Points, in no order, along strands that fork and pass close to each other.
In the rows, zero is written as 128.
Points whose rows are less than 221 apart are linked; no others are. Some points are linked to none.
<470>: [176 103 155 192 124 140 148  57 196  61 103 102 138 161 174  94 113 109
 158 113 123 162  89 107 132 163 103 104 119 107 154 189 148 162 119 139
 117 111 102 133 105 155 125 111 148  93 166 130 170 140 137 127 136  84
 139 147 133 131 161 161 163  10 168  99]
<170>: [ 98 118  77 139 144 195 122  93 103 107  72  95 176 154 127 123 105 146
  95 139 152 118 144  67 123 142 112 130  84 118 134  91 135 100 108 145
 106 172 216 169 109  96 106 137 112 122 158  97 115 110 128  83  97 105
 124 174 114 109 156 107 133 128 144 183]
<1064>: [192 177 142 137 152  75 130 148  86 172 138 149 175  58 115 167 140 114
 164 148 164 136 155 117 107 140 166 106 132 126 142 113 119 141  87 135
 125 131  43  77 174 156 127 120 116 125 161 193 126  95 118 166  82 108
  82 116 150 116 100 109 104 173  94 126]
<687>: [147 105 122 131  99 192 122 151 118 111  54 129 140 109 125  52 129 123
  80 184 138 192 130 174 135 150 137 169 138 101  99 115 118 109 110 190
 138 144 141 148 114 103 182 134  90 115 182 111 111 125  95 101 148 130
 108 139 136 102 161 113 116  59  99 134]
<858>: [103  93 139 134  95 143 125 159 215 118 138 126 114 128 140 173 165 150
 134 100 117  96  72 122 113 118 109 131 107 159 117 151 101 115 124  65
 118  98  86 164 121 163 127 119  86 107 132 140 147 157 133 136 173 171
 145  86 142 131 160 170 128  83  95 110]
<198>: [157 174  66  89 182 127 136 152 105 165  75 153 104  80 118  64  67  81
 108 155 106 107 147 134 117 129 116  93  85 106  91  58 146 108 115 171
 101 170 104 132 122 143 132 141 120 200 120 134 129 130 143 145 113 156
 123 143 128  57 120 178 128 113 108 129]
<329>: [128 164 135 100 114 148 127 116 113 106 158 101  67 189 142 106 161 128
 133  93 139  96 148 166 109 158  48 147  96 161 169 184 120 112 112 112
 115 154 116 150 119 154 126  81 158  79 138 145 190 178 136 142 149 137
 152 177 120 116 143  95 166  95 150 148]
<32>: [130 119 137 135 153 114 121 135 106 135  97 125 155  58 138 166  90 130
 157 103 182 161 109  93 141 119 205 117 172 102  94  57 117 134 166 149
 171 100 112 123 147 112 173 128 101 160 188 141  85 125  82 118 127 150
  90 112 136 152 135 133  95 141 104  98]
<1057>: [171 159 151 148 126  67 168 162  90 170 152 164  52  86  99 105 113 108
 107 117 118 145 166 177 137  87 149 147 141  89  75 126 136 129 151 148
 158 117 115  72 131 129 149  94 170 203  97 173  89 140  79 147 161 147
 136 114 136 158  79 147 116 131 149  62]
<450>: [141 142 128 134 153 136  71 171 176 156 149 116 120 103  93  93  92  73
 145 142  70 140 165 132 118 113 118 116 141 119 147  92 163 131 157 126
  86 167 163 117 104  96 129 101 128 159 156 111  91  89 119  92  79 115
 235 100 131 124 112 178 150 190 130 136]
<13>: [127 117 127 106  86 138 148 112 162  72 159 118 125 176 103 127 136  63
 224  80 103 110 156 108 141 174 161 100 115 131 195 142 130 133 128 118
 111 105  74 118 148 164 123 121  96 112 108  88 158 154 207  95 114 113
 136 168 101 116  91 120 148 129 149 132]
<231>: [126 102 102 120 157 146 133 140 116 127 159 137 165 155 139 143 130 117
  97  69  89 131 167 106 142 189 114 117  84 116 141 162 108 102 104 127
 153 101 164  88 129  86 135 194 135 127 108  86 118 146 159  76  80 127
 119 150 101 114 126  80 186 149 132 140]
<250>: [143 161 120 116 168  58 118 139  65 150 137 129 131 115 108 163 110 170
  77 171 142  78 147 114 121 115 124 138 118 138 175 124 135 170 120 120
 166 142 169  89 136 132 100 114 164 143 106 160 170  98  72 166  95  79
  94 179 143 160 112 127 158 161 144 142]
<124>: [143 161 155 100 122  80 176 128 113 136 126 162  49 122 142 127 158 127
  81 130 127 157 129 153 143  99 124 161 140 119  89 132 106 157 161 163
 135  89  88 120 134 132 139  76 161 146  85 191  94 144 102 172 178 136
  87 107 170 151 113 138 125 118 132  95]
<500>: [168  92 175 140  78 159 125 165 139 111  87 134 100 123  79  65 116 152
 110 200 132 179 147 142 122  85 151 186 133 107  87 141 104 123  90 207
 139 138 192 146 114 126 154 138  87 127 137 109 103 126  89 105 187 134
 120 146 147 114 130 134 106  64 106 116]
<579>: [121 119 121 125 136 102 126 122 155 107 126 155 115 145 101 176 147 171
 127 153 123 161  70 133  87 178 144 130 172 160 153 143 154 128 128 115
 165 107  97 114 152 164 121  91 149  75 134 128 195 103 115 134 135  78
 107 149 163 196 111 101 152 116 148 175]
<885>: [132  98  96  89 135  92 148 105  88 118 153 139  91 185 102 120 141 105
 140 115 142 112 141 172 128 132 160 126 139 118 147  96 139 153 126 120
 151 106  93  97 160  90 153  99 121 174  67 118 141 102 137 103 128 123
 116 133 125 170  64  74 114 143 129 115]
<1037>: [ 97 190 152 121 128  77 125 145  82 120 162 155 100  90 158 140 144 157
  90 117 121  46 171 144 124 111  68 199  95 129 122 127  98  98 147 153
 140 159 142 134 105 184 114 137 135  98 110 183 151 171 138 150 154 138
 125 171  65  88 124 133 157 175 111 109]
<627>: [ 67 153  64 129 145 184 135 124  53 102 110 112 156 167 127  97 110  95
 102 115 161  77 143 120 143 142 102 138  73 122 111  84 144  86 147 140
 115 174 183 156 110  93 169 120 130 127 164  91 104 132 132  86 109 150
 142 163 101  94 138  86  93 153 116 174]
<36>: [ 86  95  94  87 144  75 138 104 114 113 144 151  61 129 123 164 123 121
  71  81  80 112 117 166 176 136 105 114 141 107  81  81 155 131 187 139
 131 121 137 149 106  92 184 129 138 162  75 140 108 133 153  94 176 120
 159 105 112 169  71 114 162 147 118 127]
<345>: [ 88 113 137 135 125  97 131 128 113 183 150 160 106 139  94 158  90 161
 138 153 153 118  98 151 125  45 192 135 188 135 124  63 122 149 140 125
 144 108 129 105 181 156 144 106 152 156  73 107 122 106  89 149 120 128
 121 110 175 171  84 112  70 170 146 137]
<949>: [140 104 123 143 125 157  43 185  87 158 177  88 103 136 126  87 145 163
  91 128 145 106 158 132  77 130 122 167 125 164 161 216  98 116 114  93
 118 159 218 156  72 112  70 145 131 127 142 119 121 145  86  88 105 139
 163 132  97 133 187 122 166 138 108 174]
<847>: [130 139 117 112 128 120 148 158 116 139 101 156 100 152 155 158 179 168
  93 124 182 136  73 178 121 109 119 126 147 147 129 143  87 143 103  86
 135  93  46  94 183 153 120 108 146 124 101 137 146 147 129 170 130 186
  71  99 175 136 150 119  87 103 119 140]
<322>: [116 110 154 160  95 148 148  93 198  99 160 134 170 140 151 140 125 106
 185 122  77 145 139  79 174  94 130 116 143 125 130 142 127 130 129 111
 100 128 126 134 118 162 114 158 118  85 119  91 102 149 172 130 151 137
 186 104 107 101 151 164 140 118 142  98]
<49>: [138 113 187 170 113 110 168  88 137 161 149 157 190  81 130 124 141 140
 177 192 103 160 107 112 197 110 157  88 171 126 110 105 137 154 104 124
 108 105 107 108 120 134 133 197 130 144  80 108 121 102 165 165 135 124
 119  69 121 133 115 133  83 143 151  94]
<228>: [116 167 147  95 179 109 112 148 136 132 167  94 159  97 141 169 144 137
 143 177 131 101 108 164 100 147 125  92 143 195 220 174 129 145 135  63
 115 166 100 129 142 169  53 126 131  70 120 146 190  97 153 155 103  84
 139 114 180 124 144 140 131 170 110 165]
<871>: [143 149 136 130 116  98 143 135 129 113 143 149 107 158 140 159 149 155
 159 134 181 123  78 151 112 128 149 153 155 160 182 160 107 157 105 105
 148 117  54 100 181 182 153  76 132  88 132 128 169 145 115 171 141 133
 106 119 188 164 116  96 117 113 117 160]
<964>: [100 104 172 149  82 137 136 103 154 122 136 146 138 110  82  98 143 112
 188 161 128 151 100 144 139  94 158 143 176 119  83  63 160 105 116 137
  98 145 123 134 139 129 182 100  73 120 140 165 142 131 111 118 173 114
 153  65 120 124  95 134  52 123 150 106]
<850>: [139 135 161 145 154 100  93 131 140 159 145 106 175  73 113 171 136 162
 153 184 143  97  86  79  88 117 130 123 132 189 179 116 113 142  89  60
 109 142 104 135 139 170  73 129 108 125 152 164 178 107 150 181 111 101
 104 124 134 126 175 160 117 135 113 147]
<339>: [132 117 144 100 134 151  58 144  91 124 173  99  94 146  79  90 128 133
 128 179 147 105 182 161  82 132 136 147 130 152 154 177 129 120 109 115
 105 160 194 165  80 122  62 113 119 107 128 112 147 111 102 100 107  92
 167 158 110 129 130 136 165 158 111 172]
<27>: [131 137 164 129 154 111 137 120 159  77 106 114 134  94 138 151 117 130
 184  78 178 129 111  67 145 104 191 113 132 108 143  82 108 148 157 128
 148 111 115 107 140 143 106 135  79 173 182 140  78 149 108 118 143 149
  70 128  96 133 156 166 130 123  97  79]
<977>: [115 137 131  84 105 149 151 122 117  85 127 139  92 213 121 153 131 127
 136 103 121 172 159 108 118 139 154 154 134 145 189 162 100 135 172 144
 185 110 119 117 146 135  98 110 190  82 100  80 127 139 136 125 118 103
  94 180 170 150 101  94 130 162 164 158]
<1051>: [140 169 123  77 129  98 164 150 101 150 101 184  85  91 121 117 120 139
 124 139 161 135 128 143 120  90 180 106 130 112  93  93  89 127  87 146
 118 103  98 107 176 176  86 163 125 187  61 146 106 152 135 161 132 181
  59  99 130  76  97 143  84 125 129 120]
<35>: [156 178  66  94 193 105 136 160  73 161 101 114  88 104 117  76  96  77
  94 121 104  83 128 164 157 136  83  98  78 104 144  87 167 146 143 151
 151 171 112 109 109 105 140 103 167 208 124 133 130 107 114 165  93 150
 127 137 120 103 116 144 112 111 102 131]
<77>: [112 109 134 103 171 106 118  84 137  94 108 120 158 130 117 107  74 113
 176 170 110  99 115  97 123 135 115 102 103 104 160  67 162 148 123 137
 125 188 153 159  97 175 110 129 100 123 154 142 164 135 130 103  99  81
 132 172 114 101 129 162 165 112 119 144]
<261>: [107 100  93 135 114 144 105 169 139 151  94 135 127 125 134 144  95 128
 127 121 153 126 113 147 111 115 169 127 148 126  77 101 105 108 133 129
 139 111 135 114 143 123 178 125 116 149 161 109 116 140  81 113 118 183
 113 108 131 147 149 131 116 119 113 142]
<750>: [104 151 174 149  83 172 108 145 225  90 138 148 159 106 159 162  88 124
 182 124  96 146 100 104 131  92 118 112 131 134 166 144 128 120 159 130
 130 161 112 152  99 198 114 143 129  69 184 118 132 171 131 183 142 120
 168 115 146  72 170 190 142 136 122 121]
<52>: [159  97 138 167 157 117 168  49 171  72 113  78 142 140 151 132 148 124
 203  93 104 118  69 100 131 154 117  99 106 121 166 150 143 144  89 106
 105 103 105 111 137 139 105 120 106 105 180 139 175 133 154 116 139 124
  95 134  84 142 152 130 149  41 137  74]
<972>: [ 98 167 141  92 133 121 180 120 158 108 146 107 102 152 160 163 146 138
 128  66 121 112 144  65 140  97  80 134  93 124 124 158  94 165 194 122
 107 106 120 162 117 116  76 112 162 120 129 145  97 144 147 160 149 140
 135 114 103 100 155 164 138 158 130  68]
<882>: [141  82 127 162 120 145  82 114 209  97 138  85 130 166 175 107 120 140
 115 142 123 125 127 135  84 143  80 118  96 152 146 196 130 109  95  83
 111 131 137 182 100 134  72 140  94 127 151 109 150 142 138 113 136 159
 180 147 112 123 191 157 197  39 116 110]
<135>: [103 109 102 127  89 191 157  82 162  66  86 149 176 188 155 150 138 124
 121  84 147 184 103  83 120 160  96 130 111 132 123 154 123  94 139 141
 106 112 124 164 151 146 126 148 124  40 138  92 130 165 177 120 141 117
 106 159 152 102 145  99 135 111 154 201]
<96>: [130 163 116 114 171 112 150 121  45 190 138 109 116 114 128 123 141 188
  44 158 120 118 144 111 134 123  75 134  92 153 130 154 127 145 112  76
 127 139 208 112 104 112  81 139 188 163 102 154 152 127  92 158 110 107
 115 168 127 147 143 135 156 118 153 125]
<600>: [169 140 111 111 135 113 147 154  90 155 103 152 131  87 132 152 123 114
 119  82 122 161 192 107 137 143 174  98 142 116  62  98 120  96 122 165
 124  95  99 129 143 101 111 194  98 205  93 140  87 130 196 101 108 137
  87  83  92 112  74 129 131 150 114  75]
<993>: [114 113 133  89 120 139 133 113 126  84 200 113 137 178 104 129 142  87
 207 123 123  75 184 132 134 122 149 127 125 133 199 148 151 138 129 110
 122 135 126 146 124 140  76 124 114 115 116  96 137 100 162  87 112  97
 138 152 104 137  81 106 145 187 141 108]
<922>: [154  94  81 115 103 152 112 110 145 189 100 132 109 154  73 113 134 131
 130 164 129 151 105 220  84 132 147 102 192 131  59  97 156 107  72 133
  91 105  68 119 174 119 152 115 121 172 103 124 141 103 131 123 116 156
 165  81 141 154  83 139  53 101 148 154]
<53>: [ 94 103 167 131 107 157 129  71 150 106 101 125 149 123 133 125  72 163
 143 155 136 130 141  81 129  59  97 157 126 105 152 148 124 143 145 138
 128 161 198 173  79 199 100 153 145  72 141 118 125 134 107 130 161 103
 129 179 139 101 145 153 161 119 169  99]
<920>: [ 77 148 127 113 116 172 141 119  93  79 114 127 138 151 125 113 152  91
 117  93 151 108 162 126 115 138  82 182  93  97 105 102 122  86 176 156
 115 144 152 160 133  98 182  78 108  84 161 158 111 125 133 101 142 113
 142 136  96 103 100  83  76 172 133 127]
<303>: [ 93 158 125  97 142  80 139 145  98 125 156 162 141 122 157 150 160 111
 101  96 118  60 159 158 136 130 111 160  79 117 103 112 116 114 160 155
 123 138 134 142 118 123 118 172 116 129  86 165 116 160 169 109 158 133
 115 130  71  87 110  85 127 192  99 115]
<831>: [ 64 138 110 130 164 148  86 152 122 139 161 123 153 137 149 148 126 116
 107  66 122  60 151  97 139 108 111 134  78 147 145 123 115 105 181  96
  90 149 219 157 101  95  98 143 110 125 117 117  70 124 144  95 121 134
 161 104 106  95 154 114 136 241 115 144]
<145>: [111 152 110 114 124 103 177 137  99 167 115 165  91 110 152 153 157 159
 107  97 153 123  96 149 161  85 148 117 157 126  89 111  68 138 109  81
 129  76  42 102 182 148 113 158 138 180  47 143 121 153 161 189 146 203
  72  84 162 119 139 132  75 129 130 111]
<990>: [170 132 114 124 148 156 123 131 109 130 155  96 137 139 107  63 127  92
 163 126 132 132 150 144 154 131 161  86 131 115 156 137 155 134 109 118
 128 138 121 102 125  55 126 119 113 178 156  97  99  75 110 114  88 150
 136  62 130 131 123 118 133 125 131  71]
<566>: [107  85 109 102 139 115 161  77 113 117 149 149  79 147 101 101  96  89
 153 127 105 157 131 170 175 116 160 102 184 109 119  68 167 145 183 142
 121 140 134 125 125  80 182 132 128 180  84 103  97 134 139  83 157 101
 149  78 141 146  79  89 120 151 137 125]
<879>: [125  99 116 129 130  62 122 138 125 114 153 180 127 122 146 204 148 160
  96 106 126 133 116 132 112 177 162 138 163 153 124 127 128 137 152 129
 184 103  99 102 140 108 140 131 150  78 110 134 170 125 127 111 138  92
 106 132 148 172  92  82 148 171 117 166]
<318>: [140 149  95 134 140 121 137 155 116 166 127 162 142  99 150 183 116 130
  79  73  96 163 163  55 138 157 147  93 110 121  44 101 130 118 147 162
 161  85 141 122 135 100 129 165 133 186 124 146  74 152 153 129  94 148
 111 120  87 131 112 129 151 180 101 117]
<890>: [152  79  90  96 124 160 105 100 141 176 101 132 124 156 103 129 132 140
 116 162 119 182  73 173 109 160 157  73 194 114  90 112 140 165  94 110
 120 100  81 117 160 108 149 142 150 165 103  84 130  90 133 129  68 138
 131  79 184 190 107 122 100  97 155 149]
<749>: [ 95 131 136 158  91 168 102 129 129 112 111 126 158 141 129 133  77 156
 131 137 170 131 148  91 125 103 132 169 123 124 147 157  94 119 153 148
 167 153 200 148 116 180 130 145 146  61 191  90 125 160  84 127 146 131
 123 187 140 116 169 131 138 122 157 180]
<634>: [117 177 145  88 113 132 123 152  99 107 154 118 107 125 156 130 145 142
 117 148 164  71 143 157 104 133  74 158  76 172 158 175  95 105 120 107
 107 158 122 128 138 163  89 128 143  83 141 151 162 179 122 165 164 174
 122 151 104  88 126 118 148 128 132 148]
<580>: [150 154  94 169 128 132 152 151 159 162  96 108 119 109 160 115 111 103
  52 112  58 174 143  99 152 120  72 116 111 107  50 129 129 137 136 126
 105  92 130 114 109  78 134 123 167 177  96 128  91  87 134 151 118 151
 159 115  88 122 142 170 137  86 146 109]
<971>: [147 136 148 145 112  90 151 147  96 146 129 136 101  99 132 150 183 125
 142  79 172 114 167 133 127 131 149 181 135  95  62 121 101  95 108 140
 123 111  64 109 165 116 150  85  82 138 126 238 119 148 115 121 162 128
  70 127  97 137 108 105  60 124 108  68]
<935>: [160 102 138 182 125 144 116  63 190 116 126 113 140 172 158  93 114 130
 130 138 106 163  92 103  91 155  87  84 116 158 167 207 158 141 113  97
 113 101 136 179 106 157  55 154 149  71 163 113 188 112 125 120 138 101
 156 166 161 153 188 160 177  40 168 137]
<654>: [111 106  88 165 149 167  77 166 114 185  98  99 158 109 139  57 115 106
  84 147 117 118 115 187 134 167  92 112 114 129 111 104 170 105 134 142
 120 178 184 124  93 110 195 137 125 124 163  92 163 101 129 110 100 130
 189 135 138 111 149 117 124 130 131 177]
<194>: [139  93 103 122 139 190  96 148 121 145  63 111 157 110 132  72 124 119
 104 181 152 154  75 198 116 204 121 121 136 135 124 111 160  96 126 157
 147 170 128 153 120  86 190 125 107 111 179 102 145 104 110  97 114 124
 134 113 173 135 140  87 121  90 103 164]
<845>: [168 158 108  82 165 135 141 138  78 151 152 126 113 110 136  76 155 104
 120 138 117 107 148 189 158 150 100  96 103 123 134 164 133 149 129 133
 116 142 115  92 107  78 123 121 150 166  96 152 113 108 141 164 103 134
 135  83 156 114 121 109 148 117 122 102]
<308>: [147 139 141 125 140  93 136 185 145 152 138 140  76 102 161 139 146 116
 119  79 171 124 147 166 108 118 133 171 141 126  97 128 101 123 161 137
 141  96  61 122 141  96 144  81 124 123 122 181  91 143 113 151 148 164
 106  68 158 113 128 126  70 180 112  83]
<163>: [154 126  92 195 132 113 156 119 144 147  89  88 111 152 167  96 125 123
  78 113  93 170 130  85 156 120  60 118 106 123 114 169 116 154 116 122
 128 104 133  91  96  78 161  98 146 158 135 126 123 116 109 140 134 180
 156 139 111 159 162 164 177  31 151  97]
<66>: [175 151 155  78 160  50 116 135  73 110 149 133 125  83 121 150 138 139
 124 151 138 106 141 145 119 141 146 135 108 118 149 119 112 148 133 156
 149 134  79  92 128 133 113 117 144 112 139 187 137 105 100 183 117  98
  85 157 133 125  94 116 123 157 108 110]
<797>: [162 149 108  81 139 127 112 154  97 165  82 152 144  86  89 100 106 122
 142 183 134 144 125 140 111 135 148  94 119 117 109  87 127 117  63 160
 109 140 122 121 166 159 119 159 108 174 116 135 122 115 139 131 113 140
  98 147 131  86 116 148 113 106 112 150]
<544>: [112 157 113 140 173 127 124 130  91 158 115 130 199 108 138 158 131 162
  60 119 124 130 149  85 132 145 117 113  90 136 102 133 134 112 133 143
 154 116 193 114 125  90 109 210 145 147 117 105  79 129 136 132  87 137
  99 143 100 129 139  95 135 193 113 147]
<1027>: [177 150 132 107 129 114  86 166  99 134  99 131 182  64 122 136 145 128
 149 171 184 142 111 156  87 157 161  95 141 148 132  95 110  90  78 138
 124 137  72 120 174 165 144 149  79 138 145 162 148 127 155 140 109 137
  69 139 132 119 128 123 100 122  96 143]
<779>: [133 124 107 108 118 125 106 145  88 109 151 130 160 142 141 141 146 105
 153  53 122 119 179 105 120 187 157 119 109 116 132 110 135  97 118 154
 148  94 121 112 155  74 151 158  96 145 122 114 137 134 158  68  75 107
 113 166  58 123  69  78 144 176 131 148]
<583>: [147 113 124 157 117  77 156 112  65 146 110 101 135 105 105 150 128 155
 127  92 125  95 147  97 107 156 130 170 122 112  64 100 120 110  85 143
 152 107 131 113 168 108 176 103  69 167 151 191 130 135 104  79 134 121
  74 178  51 141 107 108 116 106 111  89]
<736>: [121 138 171 122  81 142 140 135 124  62 147 138  92 174 139 115 147 129
 157 126 164 142 139 158 114 104 170 154 152 127 188 196 105 136 141 138
 165 121  98 106 160 147 146 112 160  69 123  82 126 148 128 147 144 123
 105 131 176 153 100  82 116 143 147 157]
<3>: [118 112 181 158  59 172 137  86 180  85 146 137 174 130 101 140 156 105
 200 164 121 154  74 152 143 105 141 135 174 142 147 102 134 132 117 115
 100 116  68 137 171 164 154  92 110  84 127 126 161 114 154 163 157 125
 156  91 154 141 101 138  55 109 153 140]
<697>: [101  99 143 148 161 133 117 133 126 121 129 113 138 107 147  75  77 127
 116 160 111 103 110 157 169 111 122 148 125  99 144 128 150 131 173 164
 180 191 183 126  70 113 165 159 157 118 120 108 110 144 104  95 151  85
 152 131 140 122 172 101 161 111 106 111]
<832>: [ 98 138  78 106  92 191 143  96 131  92  93 101 118 203 141 109 164 112
 100 104 152 158 118 149 110 172  72 133  89 130 139 168 117 105 124 128
  95 152 108 153 153 103 147  96 131  76 139 140 148 151 151 121 146 159
 139 130 126  98 142 109 128  72 147 174]
<147>: [128 104 176 192 102 125 124  80 160 144 143  93 162 119 110 159 173 174
 176 177 135  97  94  71 137  70 119 120 166 163 149 142 150 141  79  44
  92 122 124 134 138 165  88  89  98 123 140 156 148  77 143 178 134 131
 150 110 139 146 152 166  77  99 149 101]
<1001>: [124 113 146 142 116  52 126  99 116 109 163 162  92 103 122 193 155 132
  86  89  82 130 129 142 154 132 128 144 157 118 103 100 169 140 182 161
 183 119 127 120 112 116 169 137 161 117 117 158 132 140 115 116 142  71
 143 133 127 173  54 105 175 167 139 124]
<700>: [147 121 116 158  99 119 120 155 113 122 133 108 134 143 135 149 149 107
 164  73 121 110 154 124 124 186 133 140 108 108 105 124 135  96 107 132
 166 115 112 111 135  89 196  87  91 146 191 155 152 130 115  77 125 130
 134 159  60 150 110  86 153 131 121 107]
<742>: [101 134 132 101 161 106  57 146 147 170 150 127 110 106  73 124  79 115
 129 169  85  90 121 134 115  99 128 139 132 131 158  59 160 150 162 119
 101 176 177 156  80 139  93 104 146 144 135 134 131  97 108 134 105  69
 209 140 141 153 109 189 165 189 138 156]
<357>: [133 116 183 152  71 158 135  64 175  96 161  93 157 142  79 141 149 129
 224 182 117 106 121 110 106  75 143 139 155 157 185 147 143 140 104  82
  90 118 117 165 146 179  73 104 122 101 117 115 155  87 136 168 141 114
 127 115 147 123 136 157  69 126 132 110]
<652>: [126 130 166  87 163 125  81 138 105 137 168 109 114 123  93 112 109 137
 124 187 146  91 143 144 108  99 148 153 151 136 171 130 133 157 144 134
 113 183 204 170  89 136  73 128 144 116 115 117 112  68  85 131 117  77
 149 116 177 138 147 138 127 180 125 142]
<670>: [108 174 116  95 138 121 153 144  77 129 111 153 121 140 113 125 159  87
  78  91 144 109 176 154 121 173 110 176  98  95  52  89 142  85 157 152
 116 140 128 161 127  96 133 124 128 128 105 179 107 147 181 115 165 112
 126 139  89  85  82  91  77 185 130 125]
<226>: [110 127 139 165 128 174 104 159 122 140 126 113 177  90 147  79 104  91
 124 142 107 137 133 140 166 151 115 111 136 106 126 108 161 120 177 167
 152 175 193 131  87  81 178 183 149 115 152  70 108 108 122 110  92 106
 176 125 116 102 143 125 111 163 125 157]
<424>: [129 136  90 164 160 140 129 127 123 180 123 104 107 138 148 119 133 175
  62 154 116 134 110 110 147 112  56 117 118 162 124 183 137 144  89  76
 117 130 173 101  85 101  95 105 198 139 119 120 141 121 108 156 120 161
 156 122 140 154 187 166 159  76 154 121]
<861>: [148 176 108 102 146 124 155 151 169 150 115 128  91 135 147 156 143 102
  92  60  75 179 138  94 127 159  89 113  98 130  87 122 117 162 161 147
 127  86 102 130 124 105 126 125 142 155 125 154  88 130 153 165 124 141
 136 122 114 118 122 163 163 142 102 108]
<494>: [120 126 134  86 196  78 144 102 158 105 123 103 143 117 146 201 129 137
 156  81 150  91 106  65 150 124 137 116  96 118 143 111 114 163 170 121
 139 124 138 143 110 123  85 137 103 125 149 142  86 136 124 123 130 140
  98 127 101 130 178 157 147 152  79  76]
<83>: [125 125 103 168 109 137 168  75 157  68 116 120 148 174 150 138 133  90
 179  60 126 137 101  94 156 175 138  86 108 105 158 159 124 118  88 109
 105  81  84  94 155 126 151 145 101 119 143 106 162 157 189  98 132 142
 107 152  86 137 141 101 146  76 164 132]
<595>: [133 127 170 192  99 147 155 137 167 154 162 137 191 101 168 138 161 135
 132 158  82 159 106 100 175 122 102 105 137 135  99 166 128 129 115  91
  88 105 113 110 117 129 136 177 138  91 112 100 117 126 172 153 130 160
 178  65 114 115 143 153 122 111 152 101]
<93>: [134  90  75  74 113 128 177  81 121 124 118 144  82 179 102 147 167 162
 107 124 121 175  89 161 128 152 149 120 173 123  98 134 151 150 111 111
 132  83  77 100 167  94 147 129 160 147  44  96 114 120 151 132 117 100
  86 112 158 176 105  82  93  97 140 139]
<851>: [126 102  93 114 140 137 108 120 124 136  82 107 144 143 109 123 137 178
  82 139 135 133 121  75  97 151 111 116 113 148 117 113 139 122  68 130
 116 122 186 148 146 102 111 141  96 134 142 114 158  98 134  90 126 107
 109 177  80 122 157 128 159  82 109 169]
<753>: [149 108 141 145 147 132  78 167 173 151 156 101 153 122 105  84 100  86
 169 145 114 139 149 112 141  92 188 108 154 119 145 131 139 155 149 137
 105 123 171 102  83  86 144 127 125 170 159  89  76  77  91  98  82 133
 172  84 148 150 127 163 146 144 109 101]
<1049>: [ 62 123  83 122 100 163 161 107 130 102  96 180 113 204 133 167 112 139
 103  69 126 163 124 104 130 153 135 141 142 101 156 156 120 113 158 133
 181  98 125 138 123 131 159 138 190  57 107  70 120 182 132 113 152 115
 106 158 153 137 138  77 147 139 163 212]
<413>: [115 110 200 165  88 152 124  79 190  79 133 145 142 125 178 125  71 156
 184 117 125 127  86 141 141  73 107 137 124 129 173 202 131 156 150 128
 148 147 134 155  64 218 125 138 127  63 178 124 143 174 114 135 146 121
 140 144 169 123 166 165 155 122 129 111]
<647>: [133 141 164 148 105 103 146 124 131 183 172 155 135  96  85 154 121 133
 142 184  86 158 111 134 145  82 180 114 192 133 110  92 148 137 122 111
 116 109  98 112 172 171 119 123 161 145  64 108 137 109 129 163 119 142
 124  76 167 138  92 156  75 153 149 112]
<207>: [138  97 149 159 120 150  53 191 173 135 150  83 110 128 174 105 125 158
 103 126 122 107 159 107  84 101  98 140 118 170 157 215  88 112 115  68
 107 144 181 173  84 117  75 136  89 141 153 124 124 145  95 115 128 163
 196 126 105 132 188 170 194 106  93 137]
<905>: [132  94 176 161  78 137 168 123 148 124 109 155 101 102  91  69 132 133
 122 189 144 149 129 158 157  74 164 166 156 101  76 101 118 115 107 173
 126 116 140 135 133 120 165 116 106 154  89 123  97 135  74 106 193 129
 116 103 150 128 108 142  70  85 127  85]
<943>: [102 110 118 153 113 164  73 172 169 139  99 125 136 143 119 111  73 142
 149 154 174 132 105 126 109 116 158 133 133 147 153 132 117 112 127 154
 145 144 169 126 122 158 139 134 116 124 164  60 120 148  83 133 111 146
 136 158 162 122 171 137 157 124 113 182]

A fork is a point with three links. Follow the links from the first point to the second and name the forks in between, in order.
<329> / <450> | <871> <797>
<308> / <750> | <318> <861>
<96> / <647> | <861>
<13> / <1049> | <797> <871>
<52> / <1064> | <797>
<303> / <879> | <871>

A fork is a point with three links, a tip a point with one. Leave the first point through the second and follow the links. Name the first fork or tip that comes.
<580> / <163> | <797>
<977> / <1049> | <851>
<579> / <879> | <922>
<228> / <850> | <697>
<322> / <750> | <861>
<890> / <93> | <871>
<450> / <742> | <993>
<654> / <194> | <228>

Follow the links from the first point to the second, and from the first to the third. Name the last point that the two ways share.
<861> / <742> / <93> | <797>
<93> / <303> / <66> | <871>
<885> / <66> / <450> | <797>
<851> / <885> / <742> | <871>
<749> / <1049> / <1057> | <861>
<600> / <595> / <949> | <861>
